Each scene shows the same named points in several views. A view is turned or mirrored, shifted and resized as a whole, has a little noise and may leave points out.
(in the rows, 128 means zero)

Scene 1
View 1
J_946: [134  86 188  90 109  86 130 121 161 199 181 161 122 184  90  33 131 125
 130 167 171 184 165 182 117 152  50 166 176  95 130  92 127 156]
J_337: [149 115 147 116 139 122 133 110 134 106 139 173 175  69  98 144 143  96
 136 129 154 146 120 109 128 146 165 149 159 133 122  98 107 113]
J_720: [158 105 129 122  94 112 142 100 159 111 149 178 137  95  98 125 132 111
 114 126 161 147 138 106  84 156 139 152 148 132 117 103 115 111]
J_955: [136 110 169 127 108 102 142 118 145 143 149 147 148 131 105 103 132 113
 113 148 158 172 133 148 124 157 105 158 155 102 121  86 134 144]
J_540: [117 111 188 128 128  97 127 105 117 146 138 143 186 114  88 124 161  93
 143 150 130 178 147 129 187 130 143 182 142 127 122  52 115 130]
J_314: [166  87 142  89 102 124 132 116 157 115 127 176 119  89 110 124 126 102
 123 103 154 133 146 101  99 136 154 144 163 132 130 117 103  87]
J_139: [123 130 132 163 138 112 133  77 111  94 145 144 164  82  91 148 149 110
 139 148 144 168 102 121 158 160 146 167 138 125  84  68 120 136]
J_778: [131 134 168 148 122  87 129 126 145 109 145 144 191  96 106 147 142 115
 127 152 132 158 115 142 149 162 125 152 135  93 106  80 134 161]
J_976: [143  83 163 118  59 116 163 116 158 161 130 125  70 174 130  66  99 122
  69 129 184 180 143 158  83 164  68 156 167  82 131 103 156 129]
J_486: [113 113 156 153 115  97 135  74 119 140 157 139 148 133  82 104 152 114
 135 162 146 188 135 140 160 153 111 186 136 123  95  50 126 143]
J_776: [134 101 166 130  77  81 132 108 159 140 148 147 140 139 100 107 139 119
 115 143 138 170 160 136 126 151 102 172 131 107 113  72 132 140]
J_788: [150 112 189 103  99  72 130 148 184 158 168 181 194 129  92 104 145 112
 121 153 146 158 167 145 100 150 106 152 148 108 145  94 124 152]
J_507: [150  83 165  95 100 132 153 121 141 148 122 147 100 133 122  89 114 101
  96 118 180 165 139 133 104 144 116 150 180 111 144 110 129 103]
J_503: [124 118 180 135 115  86 123 105 130 128 139 154 201  97  84 146 167  95
 143 146 118 167 154 115 176 131 157 181 125 134 118  50 112 131]
J_529: [134  87 149 119 103 134 151  82 116 142 126 145 108 124 101 100 132  94
 111 124 170 177 141 113 131 136 138 175 162 138 127  78 120  93]
J_812: [159  85 156  92  86 113 144 122 168 152 147 168 106 138 109  80 116 114
 102 125 176 157 153 136  77 153 100 147 172 110 139 116 125 114]
J_15: [157  92 167  92  83  90 130 124 179 151 155 185 152 124  92 101 141 108
 122 132 148 150 177 120  92 139 122 158 148 129 141  95 111 117]
J_186: [150  80 159  78 118 110 118 110 147 149 148 174 119 121  95  87 136 108
 146 127 151 149 157 127 130 132 120 158 170 127 125 102  98 105]
J_204: [140  91 160 127  59  96 151 103 165 157 150 147 108 163 104  80 126 120
  92 141 164 180 164 141  91 157  82 171 145 107 124  81 141 133]
J_173: [123  99 178 132 107 131 155 103 104 135  99 119 137 116 116 128 135  84
 101 123 158 182 129 118 165 131 153 174 155 119 134  66 134 103]
J_624: [159 107 147 118 101 125 151 138 159 107 120 141 111 104 139 124  99 117
  87 117 171 144 105 140  89 169 114 126 170  79 124 130 143 127]
J_235: [169  81 167  69  89 110 144 141 184 165 154 181 109 147 112  65 110 115
 101 126 183 151 161 145  60 151  89 137 184 105 154 133 124 117]
J_475: [138  82 169 104  85 105 125 117 145 134 116 131  96 134 123 105 122 114
 118 117 133 154 150 135 148 135 109 163 151  95 115  89 125 114]
View 2
J_778: [122 119 164 132 109 116 143 114 134 144 119 144 108  99 140 125 138 128
 105 112 116 105 142 121 121 163 168 146 139 122 107 121 145 117]
J_776: [142 122 150 121 138 121 167 118 145 120 127 125 116 109 135 112 157 130
  97 121 142 106 144 120 124 147 146 142 139 132 106 124 120 122]
J_186: [147 137 130 121 115 117 152 118 146 121 131 147 129 104 128 103 149 131
  90 121 132 143 132  95 116 124 126 121 125 143 113 126 111 130]
J_507: [152 123 126 105 127 141 142 124 137 116 115 120 120  87 123 108 150 114
  93 126 137 137 132 102  93 138 133 124 120 157  96 141 103 128]
J_540: [135 126 169 126 119 103 150 101 128 104 127 159 110 111 119 115 138 134
 120 114 110 130 137 121 141 157 142 139 124 121 115 123 131 108]
J_314: [143 133 131 109  92 120 137 118 140 125 144 138 141  77 136 114 146 116
  75 119 142 143 129  86 105 135 147 140 116 153 114 127 106 133]
J_624: [135 114 131 112 109 152 131 132 134 150 113 115 118  72 141 118 146 105
  80 121 137 117 141 105  78 152 158 133 132 152  92 137 118 133]
J_139: [136 136 180 118 111  96 126 102 119 131 130 163 124  86 138 130 134 127
  94 113 104 111 147 133 110 169 157 142 146 126 118 111 124 120]
J_475: [142 111 145 120 121 147 160 121 132 116 135 134 118  98 124  99 155 117
  87 120 143 128 154 110 110 145 128 127 132 135 110 132 110 123]
J_946: [153 132 118 128 168 128 175 130 163 131  90 120 102 136 129  97 160 147
 113 128 130 119 132 116 115 115 115 106 143 139  89 137 121 129]
J_720: [145 140 140 106 110 106 138 116 144 131 134 131 139  81 145 125 147 122
  78 121 140 120 129 102 105 144 160 147 130 150 110 121 111 133]
J_503: [132 128 173 125 111  94 150  98 131 106 139 158 117 106 126 120 140 133
 113 112 118 123 137 118 146 160 155 153 125 120 120 116 132 108]
J_235: [151 131  99 112 132 137 157 136 165 135 107 103 122 100 136 105 158 124
  89 128 152 133 119  86  98 114 136 123 121 162  89 142 110 137]
J_976: [158 114 124 103 162 160 160 135 143 122 103  94 111  96 128 105 165 113
  91 131 153 110 146 121  84 140 130 122 139 156  84 145  99 133]
J_529: [158 133 151  99 130 116 139 108 126  98 129 139 129  87 120 113 148 118
  95 124 128 136 138 117 104 150 130 132 125 150 110 129  96 124]
J_955: [141 125 144 119 134 123 150 119 141 130 109 129 111 103 133 115 148 128
 104 121 126 114 137 119 111 147 147 133 136 137  98 129 124 124]
J_788: [131 128 128 129 124 111 165 123 164 135 111 120 110 117 141 116 150 139
 112 119 138 115 119  97 136 130 161 145 124 135  97 130 141 122]
J_173: [145 115 164 106 120 129 136 105 113  92 127 140 113  85 112 115 141 110
 109 118 120 136 143 121 112 169 140 140 116 139 107 134 110 111]
J_486: [148 135 170 119 145 101 152 104 130 114 121 150 114 111 130 117 147 138
 106 120 114 108 147 139 123 156 137 132 149 126 112 117 118 118]
J_204: [154 126 135 108 158 129 168 124 150 117 116 105 117 106 134 110 164 126
  94 128 152 105 142 121 109 140 138 135 141 146  95 131 106 128]
J_812: [151 131 116 109 133 132 153 129 153 129 115 112 125  96 135 109 157 122
  87 128 147 127 128  98  98 127 138 128 127 157  95 136 107 135]
View 3
J_15: [130 150 140 146 137 130 117 132 104 156 123 105 110 126 154 139 143 119
 128 117 148 104 117 160 136 136 121 146 145 104 151 164  94 115]
J_624: [116 143 166 104 142 118 129 163 111 177 139 118  87  99 121 128 145 116
 135 123 144 143 119 147 120 130 141 131 148 133 127 154  95 144]
J_507: [130 138 145 122 120 130 124 134  96 171 135 113  92 114 135 133 128 115
 130 121 152 123 102 168 105 129 133 126 149 126 135 155 100 148]
J_337: [126 137 159 120 150 141  90 144 118 157 138 102 105 110 143 119 122 105
 144 107 131 134 129 166 154 112 119 162 134 121 150 131 118 122]
J_173: [145 129 142 131 147 145 104 130 107 148 143  96  93 120 148 109 113 119
 145 118 127 148  77 164 127 116 122 134 133 126 126 139 124 157]
J_503: [146 142 144 158 169 147  91 123 118 138 135  86 111 124 165 117 127 128
 146 113 125 137 100 155 165 120 108 159 114 112 137 134 129 121]
J_776: [143 148 137 157 150 125 120 129 108 153 127 104 108 119 154 130 148 136
 130 119 142 132 105 137 134 142 123 131 125 114 123 154 108 126]
J_529: [148 127 129 133 118 137 102 126 101 153 134 110 104 117 146 118 115 112
 135 108 139 136 100 162 116 122 123 129 141 121 135 140 117 144]
J_475: [146 147 140 146 132 135 127 136  96 161 127 110  89 111 134 137 140 134
 152 124 145 143  87 155 123 133 125 129 139 118 129 141 102 134]
J_955: [132 145 151 142 151 126 114 128 108 165 137 103 104 112 149 130 141 130
 125 121 149 128 113 149 128 136 128 133 119 129 122 150 115 136]
J_235: [118 150 149 129 117 120 135 133  93 182 128 117  99 118 137 152 147 116
 115 125 168  95 122 167 102 143 138 128 153 119 144 174  82 131]
J_788: [118 158 159 149 166 126 121 128 111 164 132  96 111 126 159 142 152 128
 118 126 151  99 121 154 143 142 126 150 125 115 138 171  99 118]
J_186: [139 147 142 145 119 141 109 122  93 167 126 110 102 113 141 145 132 122
 143 115 155 116 115 174 127 128 119 144 137 116 150 137 104 117]
J_976: [136 141 137 133 120 110 144 133  93 174 133 121  93 112 136 135 149 132
 114 127 160 129  96 139  85 150 143  99 143 130 109 172  93 156]
J_486: [154 138 134 161 148 132  95 113 111 150 136 102 115 110 161 120 132 137
 129 109 141 142 110 139 137 133 117 132 102 127 115 131 134 130]
J_812: [128 144 143 130 119 121 128 135  97 172 128 117 101 116 139 141 142 117
 120 120 159 112 119 158 109 140 134 126 149 119 138 164  91 133]
J_946: [136 156 143 171 130 123 129  96  87 183 132 108 109 115 155 159 152 146
 108 130 182  95 114 159 101 155 131 118 107 131 118 159 106 130]
J_778: [127 150 165 140 182 130 105 141 123 159 141  96 104 107 149 122 146 133
 139 121 133 144 119 140 160 128 123 152 108 129 122 139 122 126]
J_540: [146 144 146 159 164 150  93 113 111 146 140  86 106 122 163 122 123 131
 144 118 134 132  94 164 152 122 111 152 107 122 131 132 132 130]
J_204: [142 143 129 150 131 115 130 127 102 159 127 114 109 120 153 132 148 133
 114 119 152 123 106 135 109 149 132 113 136 116 119 169 100 137]
J_139: [143 132 149 134 157 134  82 138 123 149 140 104 112  99 148 108 127 122
 142 101 126 161 128 139 156 117 117 150 109 130 124 116 138 126]
View 4
J_337: [107 106 148 129 177 112 143  78 117 107 128 120 123 135 165 108 154 108
 116 118 129 120 143 142 133 130 116 120 100 130 111 131 148 106]
J_486: [114 110 108 138 165 120 145  73 127 137 125 131 136 132 135 143 121 140
 110  73 140 121 129 130 193 149 112 128 117 145 135 170 104 138]
J_946: [108 148 143 178  94 155 155  93 124 166  87 149 161 149 138 128 102 114
 105  76 114 142 110 122 168 123 109 169 172 164 131 162  67 156]
J_235: [100 144 171 166  89 131 135 102 119 155 102 152 137 150 153 104 100  71
 110 108 104 137 148 125 110  90 109 168 162 145 127 130  93 120]
J_955: [106 120 135 143 135 129 150  87 129 139 124 135 141 133 139 120 124 107
 120  86 135 124 138 132 158 122 122 133 140 148 137 142 102 137]
J_503: [102 106 121 133 190 122 143  60 147 140 118 112 118 121 145 122 136 145
 101  86 161 127 119 145 171 151 133 120 102 134 108 144 144 114]
J_976: [104 125 144 152  86 121 125 117 126 164 130 148 143 117 123 129  79  75
 120  75 121 123 169 116 142  85 100 154 164 143 166 143  62 145]
J_314: [ 96 122 164 138 151 101 129  88 114 135 119 121 112 131 166 109 123  88
 106 124 114 124 161 135 108 107  97 144 112 110 112 131 133  95]
J_204: [100 130 128 149 110 117 129  88 136 167 123 154 130 141 126 129  79  98
 111  78 131 125 152 121 155 110 117 154 150 145 146 153  83 129]
J_139: [111  98 115 114 191 102 155  69 118 106 145 118 130 132 149 134 152 129
 126  95 139 107 147 140 177 149 113 104  99 131 133 155 130 127]
J_776: [ 94 128 124 138 140 115 146  72 143 164 124 132 128 135 132 128 101 113
 112  81 144 124 140 134 164 126 125 141 140 134 132 149 102 128]
J_540: [109 103 128 145 180 137 143  75 141 139 109 108 131 110 142 123 140 148
 100  81 156 133 111 141 175 148 123 124 107 141 113 146 131 128]
J_720: [100 122 140 129 149  96 134  75 119 126 134 144 115 155 157 115 117  92
 117 114 120 117 164 133 128 117 113 136 117 129 123 141 127 101]
J_788: [ 94 141 145 150 126 139 160  66 150 154 106 144 135 160 146  99 121 106
 113  97 144 136 116 141 143 124 153 145 152 156 110 127 121 121]
J_15: [ 93 137 148 152 133 121 135  72 137 159 105 142 117 152 152 109 105 102
  99 105 128 135 135 135 128 117 126 156 135 136 108 137 123 102]
J_812: [102 133 157 155 107 120 130  99 119 150 115 147 131 143 148 114 100  82
 111 103 111 130 154 124 123  98 105 157 147 138 133 138  96 120]
J_186: [102 130 158 157 143 123 140  87 112 149  96 120 131 132 162 123 122 111
  97 108 110 135 132 132 135 124  91 157 125 123 107 150 112 117]
J_173: [115  82 137 142 166 124 111 107 134 135 131 110 124  78 134 124 125 121
 103  79 150 126 149 131 151 116 103 120 101 134 140 136 122 126]
View 5
J_475: [105 149 135 114 142 128 123  91  72 163 120 165 131 150  86 118  99 130
 107 180 117 138 150  98 136 141  77 121 168 119 143 147 181 121]
J_540: [ 78 138  63 112 107 118 141 133 103 125 124 202 161 148 127 106  94 133
 107 150 134 171 121 132 123 146 105 142 103 121 170 154 149  97]
J_186: [116 143 122 119 144 100 154  87  62 128 109 153 111 147  93 119  88 140
 116 142  92 150 146 118 122 117  72 144 149 102 163 175 175  82]
J_235: [158 106 148 127 139  77 153  90  54 127 110 122  43 167  70 130  92 150
 128 203  65  96 169  99 109 114  59 125 153 109 153 167 203 102]
J_624: [128  88 144  94 132  94  91 113  33 171 120 147  91 184 106 165  89 108
 140 202 111 119 182  80 126 107  96 115 166 138 120 137 168 111]
J_778: [104  85  84  94 116  94  97 115  81 138 121 188 150 193 134 131 111  96
 125 167 153 148 134 127 128 141 123 123  97 135 143 143 150  97]
J_173: [ 69 153  90 108 111 134 129 164  85 160 135 188 141 135 117 137  70 141
 112 177 118 165 158  89 125 127 100 138 156 139 153 130 148 127]
J_720: [115 118 132 112 158  72 130 123  74 124 124 128 108 194 101 166  77 118
 134 136 119 145 169 115 119 101 115 137 148 130 154 153 154 109]
J_15: [120 121 136 132 141  75 143  99 101 109 120 130 104 177  82 125  78 143
 128 164  96 121 149 141 117 132  90 140 127 108 176 152 183 102]
J_812: [142 121 137 121 145  88 151 104  63 134 116 129  66 171  78 137  94 140
 120 186  86 114 167  93 115 114  74 123 156 118 149 163 188 116]
J_486: [106 146  57 106 140 117 163 133  98 126 122 190 136 176 114 116 131 115
  88 143 151 168 126  98 122 137 109 119 113 135 145 173 153 128]
J_139: [ 86 123  71  87 141 104 121 142  72 138 124 188 162 188 141 153 106  92
 115 117 165 188 142 107 126 112 136 133 121 145 138 159 124 104]
J_337: [ 89 110 108  99 128  81 113 130  60 130 120 162 138 170 133 160  63 119
 142 125 118 169 158 130 119  99 119 154 131 124 162 150 135  71]
J_955: [124 111  92 108 125 102 138 122  76 135 119 171 105 177 108 124 115 121
 112 184 121 134 145 100 119 134  96 118 122 130 143 158 170 115]
J_204: [140 137 115 126 152 104 164 119  99 131 125 141  80 187  70 122 123 132
  98 198 116 113 152  84 117 140  85 105 143 133 144 159 191 157]
J_946: [169 122  80 125 127 108 192  83  71 117 102 170  56 161  79  78 155 144
  88 204  89 111 125  92 109 148  50 107 111 109 147 198 207 111]
J_507: [120 133 129 114 129 109 142 124  54 152 120 150  79 146  91 140  80 146
 121 194  84 129 173  80 118 110  73 129 171 124 144 153 179 115]
J_529: [ 95 164 103 113 142 116 161 148  75 141 127 159 112 146  99 144  77 143
 107 149 107 164 163  83 118 107  92 138 168 130 153 159 156 126]
J_788: [134  85 104 125 116  70 136  99 102 102 114 152  97 189  98 111 104 134
 128 188 105 110 133 148 112 148  94 129  87 112 171 155 184  93]
J_503: [ 71 136  75 114 120 105 129 133 117 118 128 187 173 166 124 117  86 125
 115 133 145 172 123 148 127 145 123 145 101 123 176 145 143 101]
J_976: [153 131 130 119 144 119 152 119  66 162 124 143  53 172  66 129 124 135
  99 235  98 100 171  49 118 130  67  94 173 138 121 154 201 165]
J_314: [101 131 157 114 151  82 119 104  58 139 119 127 117 161  96 161  52 133
 143 137  96 148 173 121 124  97  95 151 171 113 162 146 161  87]

Which points are out of place in each view (at most two, in the order of its rows)? Write - if all are in place.
view 1 -> J_503
view 2 -> -
view 3 -> J_788
view 4 -> -
view 5 -> J_15

Scene 2
View 1
J_995: [128 121 147 149 108 137 187 170 103  88 151  75  85  89 116 101  98 163
 150  88  56 189  95  71  94  40  49 132  91 121 128 154 103 176]
J_505: [ 84 108 156 142 101 162 155 162  99 130 106  81 147 130 128 101 152 139
 136  53 122 157  51  84 136  90 130 147 101 102 146 125  79 199]
J_919: [103 138 125 167 113 152 122 127 112 141 192  96 141 141 132 170 121 156
 176  86 135 162 108  99 157  71 137 110  99 112 108 143  76 150]
J_382: [103 122 146 152 142 131 136 150 109 127 180  96 126 118 103 169 127 133
 170  87 107 159 107  90 122  68 110 103 107 111 119 129  96 147]
J_672: [ 82 130 144 151 134 141 119 129 134 131 137  97 169 180 117 129 161 173
 122  64 110 140  95  73 151  75 162 131 112 109 147  93  82 172]
J_746: [114 136 151 169  46 157 176 124 161 169  78 128 117 183 141  50 180 140
 168  52  81 166  42  99  95 112 139 181 111 118 164 113 123 163]
J_795: [ 96 115 152 160  86 154 142 140 128 160 128 115 138 154 127 126 165 127
 174  66 111 157  60 105 117  96 145 140 111  99 140 121 108 159]
J_933: [120 135 148 139 150 138 175 172  84  71 170  53 106  92 107 120  87 172
 108  75  88 165 118  56 146  37  67 110  93 132 115 138  61 169]
J_346: [ 76  83 154 151  75 155 137 153 125 150 102 110 149 141 132 114 176 135
 185  80  89 177  37  99  80  85 130 160 103  76 162 134 132 213]
J_239: [ 95 118 149 161  70 150 156 131 156 157  82 120 135 174 134  70 182 150
 169  67  77 170  48  90  84 100 137 174 108 104 173 116 130 192]
J_612: [122 148 130 155 138 133 168 146 109  96 170  72 104 107 116 119  94 174
 147  88  89 181 122  68 127  54  76 119  91 138 123 150  78 173]
J_744: [ 91 114 175 150 144 119 124 141 149 157 134 132 146 180  84 152 190 112
 146  57  91 122  85  92 110  92 162 116 137 102 148  64 121 115]
J_67: [121 135 138 167  70 151 171 136 134 143 133 106 102 137 137  95 135 148
 184  79  85 182  74  96 101  82 104 151  99 119 137 146 112 164]
J_579: [ 62  96 153 141 146 140 118 154 107 148 131  96 164 126 108 160 166 114
 176  75 136 156  68  94 114 103 146 120 110  89 149 122  99 201]
J_767: [ 99 140 125 163 112 144 133 123 135 128 152  94 144 160 132 122 135 186
 155  86  97 170 103  78 132  68 131 137  98 116 140 132  91 184]
J_293: [108 158 123 167 103 156 150 123 119 148 155  91 129 143 139 122 125 151
 171  71 140 168  95  97 153 100 133 131  97 131 123 145  68 164]
J_736: [ 78 101 172 140 122 147 141 160 111 154 109 104 150 141 105 129 178 100
 150  48 129 139  49  97 124 108 150 130 120  96 148 101  97 165]
J_146: [117 115 147 165 122 129 129 149 110 138 216 112 111 113 104 203 118 122
 201 101  96 164 114 109 113  52 103  89 110  98  98 140 115 113]
J_632: [ 98 104 135 157  66 162 150 149 116 109 132  83 136 135 147  97 130 195
 152  92  70 190  68  75 108  42 101 160  86  92 144 153 108 216]
View 2
J_672: [151  78  96  94  96 166 125 106 172  75 109  87 101 145 120 169  97 151
 141  94 143 135 116 161 117 129  78 106 119 130 157 184 163 121]
J_767: [171 109  91  80  81 138 119 107 157  72 127 107 118 153 110 147 116 159
 138  90 132 142 109 133 129 135  90 116 122 116 141 160 141 137]
J_744: [117  64 124  98 136 187 133 103 195  82  91 124 122 101 119 180  91 143
 152 148 158 115 126 141 119  91 107  96 136 149 154 182 149 113]
J_612: [158 159  80 107  76 113  96 100 171  70 138 109 117 153 105 140 138 130
 132 102  87 140 149  97 153 136  86 131 121 109 116 142 161 163]
J_933: [144 158  75 130  76 114  92  88 184  71 123  86 116 154 115 143 145 109
 127 106  60 144 170 107 144 140  61 135 109 112 112 143 189 167]
J_632: [168 106 112  90  52 110 127  77 134  90 125 120 164 161 117 126 132 163
 138  92  94 160 100 141  98 154  72 118 101 104 105 128 128 153]
J_382: [137 150  84  92 103 135 109  94 186  63 100 123 128 115 130 135 117 136
 137 128 131 135 151 111 140 126 103 123 123 124 141 158 154 128]
J_919: [164 154  67  72 111 140 115 105 166  56 104 100 114 138 132 125 127 139
 133 108 161 152 129 122 141 134 103 139 116 111 166 160 148 116]
J_795: [135 100 128  89 111 156 140  92 150  97 112 129 136 131 125 152 108 144
 156 126 162 148 105 140 109 132 110 127 109 116 145 152 129 110]
J_293: [158 143  96  88 106 142 120 110 146  84 138 105  99 158 116 146 122 132
 149 100 159 155 115 123 141 144 109 150 110 101 156 153 144 119]
J_239: [142  56 161  94  85 151 149  95 129 121 143 146 146 147 100 171  99 166
 165 113 142 143  76 147  95 134 105 109 114 117 115 143 109 129]
J_995: [147 148 106 117  68 100 105  80 162  89 136 130 157 146 103 132 149 128
 136 122  61 147 145  92 132 134  81 129 113 107  88 117 147 176]
J_579: [111 126 114  96  83 144 126  82 171  85  95 132 121 108 149 146  68 156
 157 111 161 135 137 152 110 160 107 113 104 126 141 174 151  92]
J_346: [126  88 149  89  70 133 146  71 136 112 112 156 166 124 131 142  88 172
 161 117 143 147  95 155  83 154 104 108  99 117 112 142 114 112]
J_146: [145 169  71  72 124 131 111  91 193  46  81 136 154  97 136 109 139 137
 128 152 142 139 152  90 146 103 117 128 131 124 151 147 137 130]
J_505: [123 105 129 117  84 143 132  80 145 109 119 106 121 150 130 157 101 131
 158 104 129 154 121 158  99 162  82 133  89 109 128 151 157 115]
View 3
J_995: [105 118  98 101 112 108 118 142 128 148 159 145 138  74  92 132 133 125
 207 172 145 159 211 186 117  95 117 210 155 169 111 147 126 110]
J_612: [112 140 100  84  93 126  97 133 129 148 147 146 133  78  85 133 117 126
 204 177 115 164 191 169 137 105  88 200 170 142 138 121 117 108]
J_672: [122 165  78 114 140 142  90 118 159 143 173 128 138 114 110 142 108 147
 134 163 122 140 121 113 122 131  98 159 145  97 180 135  95 122]
J_239: [112 140 102 137 164 107 109 139 149 132 157 128 132 112 141 132 121 111
 102 167 172 138 137 140  90 111 172 121 127 126 131 172 126 114]
J_505: [ 97 129  86 120 134 126 107 132 167 143 170 143 158 104 147 154 142 125
 138 182 141 131 135 152  91 129 130 190 152  98 145 136 104 113]
J_767: [124 161 102 102 123 122  75 131 136 148 157 128 131 104 108 128 106 126
 138 157 127 152 152 141 122 120 102 164 157 126 152 131 107 118]
J_746: [118 129  99 137 171 104 103 141 147 110 138 131 114 110 141 146 133 112
  99 166 170 124 120 144  88  96 190 114 130 135 133 158 142  98]
J_146: [139 125 129 124  83 120 120 157 125 161 146 130  72 106  68 154 169 139
 172 135  97 150 192 154 144 167  53 176 138 135 147 149  95 110]
J_67: [118 126 115 116 126 102  97 149 130 134 137 135 110  98 117 141 139 110
 139 161 145 143 164 168 106 109 140 156 147 148 123 144 129 101]
J_795: [120 131 108 134 133 119 108 145 152 140 151 132 111 116 127 155 152 124
 116 158 135 130 134 141 104 144 124 149 136 109 148 149 108 108]
J_632: [112 142 100 112 139  95  77 142 131 160 180 125 160  97 128 118 116 116
 136 150 162 150 182 172  90 109 126 201 153 158 114 149 112 126]
J_744: [129 142  85 149 147 148 149 127 165 132 163 128  93 121  88 162 142 156
 144 158 122 133 124  97 134 151 107 118 110  94 183 174 101 115]
J_919: [133 147 117 102  93 126  73 143 134 154 144 132 103 109 101 151 144 130
 141 148  96 143 151 148 129 151  65 181 163 113 162 111  94 107]
J_346: [106 132 116 146 143 103 119 151 152 160 175 127 143 116 152 135 142 108
 103 159 164 143 159 154  84 148 142 154 128 114 121 182 103 125]
J_579: [104 141 113 129 110 136 132 141 166 167 170 137 140 118 138 149 145 120
 130 179 123 151 149 136 110 175  95 159 139  68 155 159  81 123]
J_933: [104 129  74  85 100 134 108 123 142 146 167 153 152  73  81 144 127 147
 229 181 115 155 188 170 131  99  81 238 171 143 144 114 112 109]
J_736: [105 125  92 142 134 138 140 136 175 141 165 141 130 116 137 168 160 133
 132 180 132 127 123 131 102 156 123 157 131  77 160 155  96 111]
View 4
J_744: [114 105 126 102 123 168 138 101 120 120  89 140 138 164 106 160 135 134
 122 207 136  43 156 111 106 143 149 179 108  71 159 106 176 151]
J_767: [114  91 115 111 122 131 125 126  76 126 106 162 153 152 139 112 125 153
 117 178 181 115 120 116 119 148 128 147 123 107 150 135 137 129]
J_239: [111 120 118 114 124 138 124 146 108 135 139 141 129 132 137 132 134 133
 104 209 162  72 125  91  75 198 156 153  93 137 110 118 124 134]
J_382: [101  96 108  96 123 134 152  90  68 127  97 155 143 162 123 135 123 152
 138 175 144  83 141 128 152 111 120 133 120 104 161 150 153 137]
J_579: [ 86 114 117  93 134 160 146  96  78 102 102 162 142  98 125 138 128 161
 137 213 156  52 120 118 129 138 126 159 110 121 163 140 152 153]
J_146: [ 92  91 106 101 101 125 162  74  67 148  75 146 149 182 116 143 117 150
 155 169 117  82 142 135 152 109 126 108 112  99 172 178 160 124]
J_293: [119 113 112 109 121 130 129 132  53 116 104 164 126 146 138 108 153 163
 120 177 137 115 105 117 132 131 135 140 117 100 166 135 120 129]
J_746: [125 132 119 121 118 133 119 161 109 138 143 136 111 148 138 132 155 128
  95 203 137  79 124  86  70 199 166 150  87 124 108 108 114 129]
J_505: [ 99 133 119 106 143 133 129 116  87  98 136 161 123 108 147 125 149 137
 105 199 163  81 117 112 125 137 110 157 108 116 127 132 126 144]
J_672: [114  97 127 109 133 153 121 116  99 101  95 165 153 139 132 124 135 147
 110 195 185  92 126 117 115 139 123 183 125  76 162 113 159 145]
J_632: [ 91 106 111 117 125 104 128 118  88 137 141 155 152 132 161 113 116 130
 107 178 198 115 119 113 114 162 107 121 108 145 104 165 122 119]
J_736: [ 98 134 123 101 136 155 139 104  99  98 116 153 121 113 126 147 149 140
 117 214 136  46 127 111 118 138 129 168 100 101 146 123 147 153]
J_67: [112 113 105 112 117 115 136 133  75 146 132 143 124 161 138 123 136 140
 117 177 138  98 127 106 112 160 142 119 102 134 122 143 117 121]
J_795: [103 123 120 112 115 141 134 117  93 122 107 150 128 133 132 136 144 142
 121 203 133  74 118 109 103 157 141 147  97 107 146 137 136 135]
J_919: [105  99 115 111 110 131 135 105  60 121  77 166 147 152 134 115 138 163
 134 174 141 114 108 130 140 118 123 134 120  87 183 158 142 126]

Which points are out of place in each view (at most two, in the order of its rows)? Write - if all are in place.
view 1 -> J_632
view 2 -> J_346
view 3 -> J_612
view 4 -> J_672
